A landscape with many valleys, sampled at points; each row gives a point and its height.
A ball rolls from a point to the lowest of its 2 nearest points, and stops where none of them is lower. Distance is the straight distance between rows; heights are no part of it.
vipak: 6  -26  -4  27  6  -11  6  -8  14  -1  -9  19  5  0  12  -11  5  -9  4  5  34  30  23  7  -2  (h 20.0)
patu: 5  4  -5  -15  3  -4  -21  -4  -25  25  -13  1  2  -4  0  -7  10  15  3  -8  -19  3  21  -5  13  (h 84.9)
sev: 0  29  2  11  11  -6  -6  12  -12  -2  1  8  1  19  8  -13  18  21  3  -8  -5  -23  0  18  -13  (h 56.1)
sulid: 1  18  5  13  -1  3  36  18  19  -16  4  12  1  6  5  -15  2  -20  -18  -9  14  -20  -11  25  -12  (h 71.1)
sapa: -7  12  6  -6  4  9  -10  -7  27  3  7  -15  -12  -1  -16  6  -12  7  -11  -5  -21  -16  -24  -2  -10  (h 46.8)
vab: 21  -14  4  -11  5  -12  15  10  10  2  -8  15  3  21  -8  -1  13  0  -21  -33  15  9  -30  18  -14  (h 42.5)
lesuf: 7  19  26  2  23  -6  -10  1  -1  -3  -5  4  -7  29  -2  -9  30  19  -10  6  8  -14  3  10  -31  (h 50.3)
kizi: -1  -30  -21  11  -12  9  20  1  17  2  -15  -3  -17  -23  4  -9  16  -10  35  -3  17  8  5  -14  11  (h 15.9)
ser: -19  11  8  -6  9  -15  -2  -1  -8  9  1  3  10  21  5  -2  -8  -2  -18  -27  -18  -30  2  -5  -9  (h 61.6)
vebok: 12  -22  -8  15  -18  7  12  13  7  -2  -17  18  14  12  -7  4  12  -9  17  -16  34  8  -14  13  11  (h 31.5)
nedu: -11  -18  16  -7  11  -11  -9  -13  -8  -2  5  -5  12  14  -15  18  11  7  3  32  16  32  17  -3  1  (h 30.8)
mal: -14  -21  -5  14  -20  14  7  -6  1  -12  3  22  5  -14  12  -28  -16  -8  40  -13  15  10  23  -13  27  (h 46.5)
Remit: 27  4  -18  18  -18  5  11  20  7  -5  -16  14  -3  -14  10  -6  7  2  12  -14  22  -2  -9  16  -1  (h 30.3)
zugog: -14  7  8  12  -13  15  -11  8  -19  -2  14  0  5  -22  12  10  -30  -4  20  -7  -7  16  29  -23  28  (h 65.5)
Vur: -9  26  23  -19  -1  -15  -5  -12  0  -5  -15  -6  15  27  -18  5  -1  1  -25  -14  -5  -41  5  2  -28  (h 58.7)
riz: -6  29  11  -7  17  3  -17  -10  -6  2  17  -13  -7  7  -6  25  -11  -11  -34  2  -44  -5  -5  -11  -18  (h 15.4)
vebi: -4  -23  -17  0  -12  3  1  -12  16  -8  11  -10  -13  -22  -21  24  -14  6  23  20  10  42  -1  -8  13  (h 18.5)
Vozi: -5  -6  12  7  -2  13  1  28  11  2  -12  -31  -17  -13  1  3  2  -5  14  12  -8  -7  1  -10  14  (h 38.2)
Dum: -6  -17  35  -5  23  -3  1  13  6  4  -6  -8  -5  22  -14  -2  13  20  -9  -3  8  17  -4  6  -2  (h 36.7)
vobun: 15  -18  4  -13  -10  -3  12  1  27  -8  9  15  -8  12  -9  1  -5  -10  -9  -9  21  11  -25  11  -3  (h 35.5)
pegol: -4  -37  11  3  17  10  13  20  0  10  -21  -2  -8  6  -15  -12  6  22  11  1  14  33  -13  8  17  (h 23.6)
vuf: -2  -2  -6  13  -15  5  6  4  -5  -6  -6  26  7  2  14  -14  2  -15  20  -20  16  0  31  1  23  (h 52.5)
suru: -14  -27  1  2  -4  15  31  19  9  7  -8  -11  -21  -29  -4  4  -10  4  19  -1  13  22  3  -15  14  (h 26.9)
pogas: -20  -17  7  -13  2  0  -13  -15  17  2  3  -23  5  12  -24  16  0  14  3  -7  2  -8  -28  -4  -7  (h 39.6)
niso: -22  -7  10  4  5  9  -6  10  12  -10  12  -33  -8  -9  -15  19  -10  11  9  6  -3  13  -4  -8  20  (h 25.1)
Nize: -11  -15  20  -18  16  -4  22  -4  1  -16  0  -6  11  28  -19  -3  30  14  1  5  10  -19  -26  4  -13  (h 49.9)
los: -6  -10  -1  2  -11  8  40  11  3  7  -15  -6  7  -35  -2  -12  -12  -20  9  9  7  0  8  -4  12  (h 27.2)
pivu: 0  -16  4  -7  19  -22  3  5  -4  22  -9  -11  15  -2  -11  8  -7  18  -20  1  5  9  -29  8  -14  (h 81.3)
ker: 15  19  -8  -2  -16  9  26  6  -6  -3  -17  -6  3  -41  8  -33  -16  -20  6  3  -5  -11  19  2  4  (h 12.7)
peles: 13  25  -17  7  -17  7  15  -6  -28  5  -5  -6  9  -56  20  -21  -25  -15  20  -5  -3  3  27  -16  1  (h 28.8)
kuru: 16  13  -13  -22  -21  -8  -20  -16  -12  -4  8  28  8  16  3  -3  -21  -11  -16  -5  -13  -6  9  5  2  (h 64.9)
vari: 7  -18  -35  -12  -6  -16  -8  -21  -14  1  11  -8  -3  -7  9  19  15  -15  12  10  -10  11  10  -19  8  (h 27.0)
geg: -19  -9  -15  -15  7  6  -22  -40  8  7  22  -15  4  -6  -16  18  -5  7  -13  -7  -15  5  -22  -8  -2  (h 30.4)
Zimes: 10  39  -1  -7  -11  4  -16  6  -4  -7  9  17  -10  18  -2  -7  -18  3  -16  0  -28  -19  4  5  -9  (h 70.1)
kato: -14  -31  5  2  7  -2  3  -16  9  -10  2  -12  0  -6  -21  14  -16  9  16  38  10  45  15  -5  15  (h 23.9)
bega: 21  6  -10  14  -17  23  9  27  -18  2  -12  15  -8  -33  15  -16  -8  14  28  -6  14  8  -5  -5  3  (h 21.6)
Nuku: 28  -11  0  -1  3  -12  -10  -9  5  0  -22  -12  -2  7  11  -4  9  -30  -13  18  6  -3  18  -2  -11  (h 39.7)
fasa: 16  15  1  -11  -2  -10  30  16  10  -14  -2  18  -5  31  4  -5  6  -21  -31  -30  -2  -28  -5  11  -20  (h 66.7)
tado: 11  3  9  -26  4  -19  -7  1  -17  17  -3  11  7  6  -8  2  5  18  -12  -25  -9  16  5  7  9  (h 81.9)
lag: -22  17  -28  3  -1  9  -18  -35  -6  0  20  -2  8  -25  -3  7  -1  10  8  -10  -4  12  23  3  11  (h 51.8)
tez: -18  7  -12  8  5  -2  19  15  3  18  -4  20  -22  -6  21  -7  -3  5  -5  -27  -3  -17  13  -7  -16  (h 56.3)
dof: -1  -22  -9  9  7  -21  -7  -12  -1  -6  3  8  22  12  5  3  5  1  2  -2  35  21  0  13  -1  (h 5.3)
lodo: 13  17  22  -6  13  -7  0  2  14  -5  1  -14  -11  20  -4  -1  4  1  -20  -5  -19  -29  -25  -2  -30  (h 55.0)
Tusak: -5  3  24  -5  22  -3  -11  -13  1  10  -6  -9  -2  13  -12  -5  20  22  -17  22  6  11  9  8  -24  (h 45.1)
pibub: 15  30  -4  6  9  12  -18  -7  -10  -3  17  -14  -1  -24  -3  9  -3  8  -9  32  -19  18  -4  7  3  (h 61.4)
daraf: -16  0  6  5  4  0  12  2  -13  8  8  10  5  -9  5  11  -10  -2  -4  45  -1  18  16  -2  4  (h 70.9)
Gezu: -21  12  4  15  14  -5  9  10  -10  7  8  4  8  0  4  10  2  16  -4  33  1  -2  -3  12  -12  (h 74.2)
vipo: -7  -10  -15  -7  -22  13  -5  -16  6  12  16  13  -12  -24  7  -1  -28  -3  11  -19  -5  9  1  -20  11  (h 31.1)
gese: 4  18  -4  -13  13  -8  -13  -30  -11  -26  32  -16  4  15  0  13  25  -2  -13  9  -8  -9  -1  -3  -18  (h 68.0)
rop: 9  6  14  8  1  -2  7  31  -3  7  -21  -1  10  -1  -8  9  -4  18  -2  23  12  5  -14  20  -3  (h 77.0)
lobu: 0  28  -2  -10  15  -12  -24  -15  -20  7  7  -1  1  24  1  13  -12  4  -27  -21  -41  -20  7  -11  -16  (h 47.7)
dar: 6  -17  -18  -5  -9  -1  -8  -12  -7  3  -5  6  8  3  0  0  16  -1  18  21  6  -1  -6  2  10  (h 15.3)
Mulu: -6  40  13  7  24  20  -24  -13  1  -3  19  -17  -8  -5  -8  -1  -11  6  -23  11  -39  8  -4  -1  -2  (h 48.9)
fabu: 11  10  -4  25  -20  3  -17  -1  -11  -12  1  -3  -1  -18  20  4  -20  -29  24  17  -7  8  32  -22  15  (h 56.0)
nisus: 3  18  -11  4  -4  -5  1  8  -16  -11  5  20  7  6  16  -26  4  0  2  -17  2  -11  18  11  9  (h 58.5)
kida: 8  -32  12  1  9  -3  21  2  7  -5  -22  2  28  23  2  -21  9  -26  -19  -7  12  -15  -19  13  5  (h 54.6)
Geb: 4  -13  -6  4  -4  -9  9  -3  1  14  -9  21  -5  7  16  -7  9  -14  -8  16  18  6  17  3  -18  (h 31.0)
Dufup: 1  9  0  -11  -8  0  -20  -7  -15  -20  20  9  -2  38  3  19  22  1  6  11  -6  -22  -4  -9  -7  (h 72.2)
Voz: 11  19  18  -2  -8  5  -16  13  8  -9  5  10  0  14  -1  -11  -22  9  -7  -18  -10  -6  -6  14  10  (h 74.8)
Repab: 9  -10  1  9  10  -14  17  17  -5  2  -15  -5  18  -5  13  -13  -1  -13  -13  -3  2  -8  -9  8  4  (h 60.9)
revuk: -13  21  5  -6  8  -5  -19  -20  -6  -18  27  -18  6  10  -4  26  10  -11  -5  3  -13  8  23  -8  5  (h 62.3)
Rimeb: -16  19  -7  -4  -1  -7  -17  -21  2  -3  20  6  -5  0  0  9  7  5  -5  -8  7  4  28  7  -7  (h 56.2)
Big: -19  8  27  -19  10  -5  17  -2  0  -2  -10  -4  19  29  -21  5  18  11  -3  -11  -4  -45  -18  2  -16  (h 54.2)
Suk: 17  -21  12  14  7  -5  -2  10  12  5  -26  1  8  27  9  -6  17  -11  -15  -23  19  -15  -21  13  -16  (h 48.8)
Gidet: -3  -6  16  9  6  14  7  19  18  7  -4  9  -23  18  8  -13  0  5  -2  8  -15  -23  -26  -3  -10  (h 59.8)
Gogul: 14  3  -29  -7  -18  -9  -21  -5  -13  13  0  0  -21  -5  14  23  10  -10  3  -8  -14  2  20  -22  0  (h 37.5)
rutas: 1  8  12  2  -10  6  -6  12  -5  -17  18  -3  6  -6  3  -2  -26  2  9  -10  -2  13  8  2  33  (h 72.9)
Lafep: -5  5  -18  2  -9  4  3  -10  -26  18  -6  10  8  -34  16  -12  -12  2  9  7  -4  1  20  -9  5  (h 40.5)
ninom: -10  11  8  8  6  24  -2  15  8  6  7  -7  -27  -6  7  -15  -3  2  5  15  -25  -8  2  -17  6  (h 49.7)
mokig: -9  15  2  11  3  9  32  14  21  -24  14  -7  -5  -9  -1  -20  11  -8  5  3  11  -6  -13  19  5  (h 74.5)
Lon: 14  -18  -3  -1  -5  -9  -6  1  9  3  9  8  -1  1  6  -7  -19  3  -3  -14  14  24  -10  6  6  (h 24.7)
dasen: 12  0  -13  21  -5  -11  -30  -5  -4  -9  -1  -11  1  4  21  3  3  -25  3  13  -2  -5  18  -8  2  (h 47.4)
num: -9  -10  -7  -6  -7  7  -10  -14  18  0  1  -31  -8  -15  -25  36  5  9  5  20  9  21  -5  -1  -3  (h 12.1)
nutu: 0  -16  -12  7  1  2  6  3  12  -6  -9  -13  -5  -8  -6  -1  26  0  28  20  24  2  3  8  6  (h 6.0)
zuf: 24  6  20  -7  4  -12  9  13  10  -22  3  -4  3  25  1  4  1  -18  -26  3  1  -14  -18  7  -17  (h 61.5)
Takov: -10  -19  -14  9  -27  18  5  -12  7  -5  4  -1  -1  -35  7  -6  -28  -15  36  -6  7  0  12  -24  16  (h 40.6)
favo: -24  5  -19  5  3  5  -6  -32  -13  13  1  -8  18  -40  -1  0  -17  0  -1  12  -5  5  27  -6  12  (h 47.1)
Teli: -3  11  -2  0  11  0  19  17  12  -9  18  8  -14  1  -2  -6  19  22  9  -17  3  -8  -22  13  1  (h 77.4)
Lizu: 5  -13  -17  -19  -18  -6  13  8  -2  6  -6  21  1  5  5  6  -3  -14  2  -26  0  -9  0  -3  13  (h 54.9)
Fanoz: -6  -3  28  -16  15  -4  0  -18  7  -17  6  -28  5  20  -31  9  18  25  -3  -2  7  -17  -39  -1  -22  (h 45.3)
bedu: 7  -15  -5  -4  -10  -3  5  8  2  -1  -12  13  12  17  -7  10  16  -5  5  16  19  -16  -24  11  -7  (h 23.8)
pef: -14  -6  8  11  12  1  23  18  17  14  -8  12  -17  9  11  -3  2  -1  -14  -11  9  -8  -13  -1  -20  (h 63.6)
Gobob: 5  -7  -14  -8  -31  -7  -8  3  -3  10  -1  34  -1  13  14  6  -26  -13  -3  -6  -5  -10  -9  -5  -1  (h 59.9)
gine: 9  0  -14  -13  -4  -10  5  14  -2  13  -7  9  -29  5  14  4  9  -3  -7  -25  -15  -12  6  -13  -8  (h 48.0)
Nik: 10  -16  3  16  4  15  6  31  -9  9  -21  -2  -4  -17  8  -16  1  20  24  -8  9  11  -10  -1  19  (h 4.1)
totag: -12  -15  -14  -6  -5  12  -26  -15  0  14  12  -7  -4  -4  0  2  -13  4  3  -10  -18  2  -12  -17  15  (h 10.5)
vud: -14  23  -8  13  7  9  -4  -17  -14  0  14  -13  10  -20  -6  25  -5  -12  -4  49  -16  12  10  -2  1  (h 66.6)
vemo: 7  14  3  1  8  11  -29  -11  -17  6  -11  -21  3  -6  -1  -23  15  4  5  16  -24  0  18  0  16  (h 87.3)
lorim: 25  4  6  -14  8  -12  -2  10  -7  14  -13  1  12  -12  -15  -3  -7  24  -12  -4  0  15  -19  20  4  (h 79.1)

Where does a ball stop that starts at each point below?
rutas | dof
rop | riz
Dufup | ker
Voz | gine
Repab | dof
gese | ker
kida | dof
nisus | totag

Call two points neighbours if one is among the 2 nearest of the other. Go from one point of each pair to the other, from neighbour to neighbour, staying as low as possible. Name the highest point that can't be avoided.
pogas and Nik | nisus
nutu and riz | ser
Nik and ker | vebok
ker and nutu | los
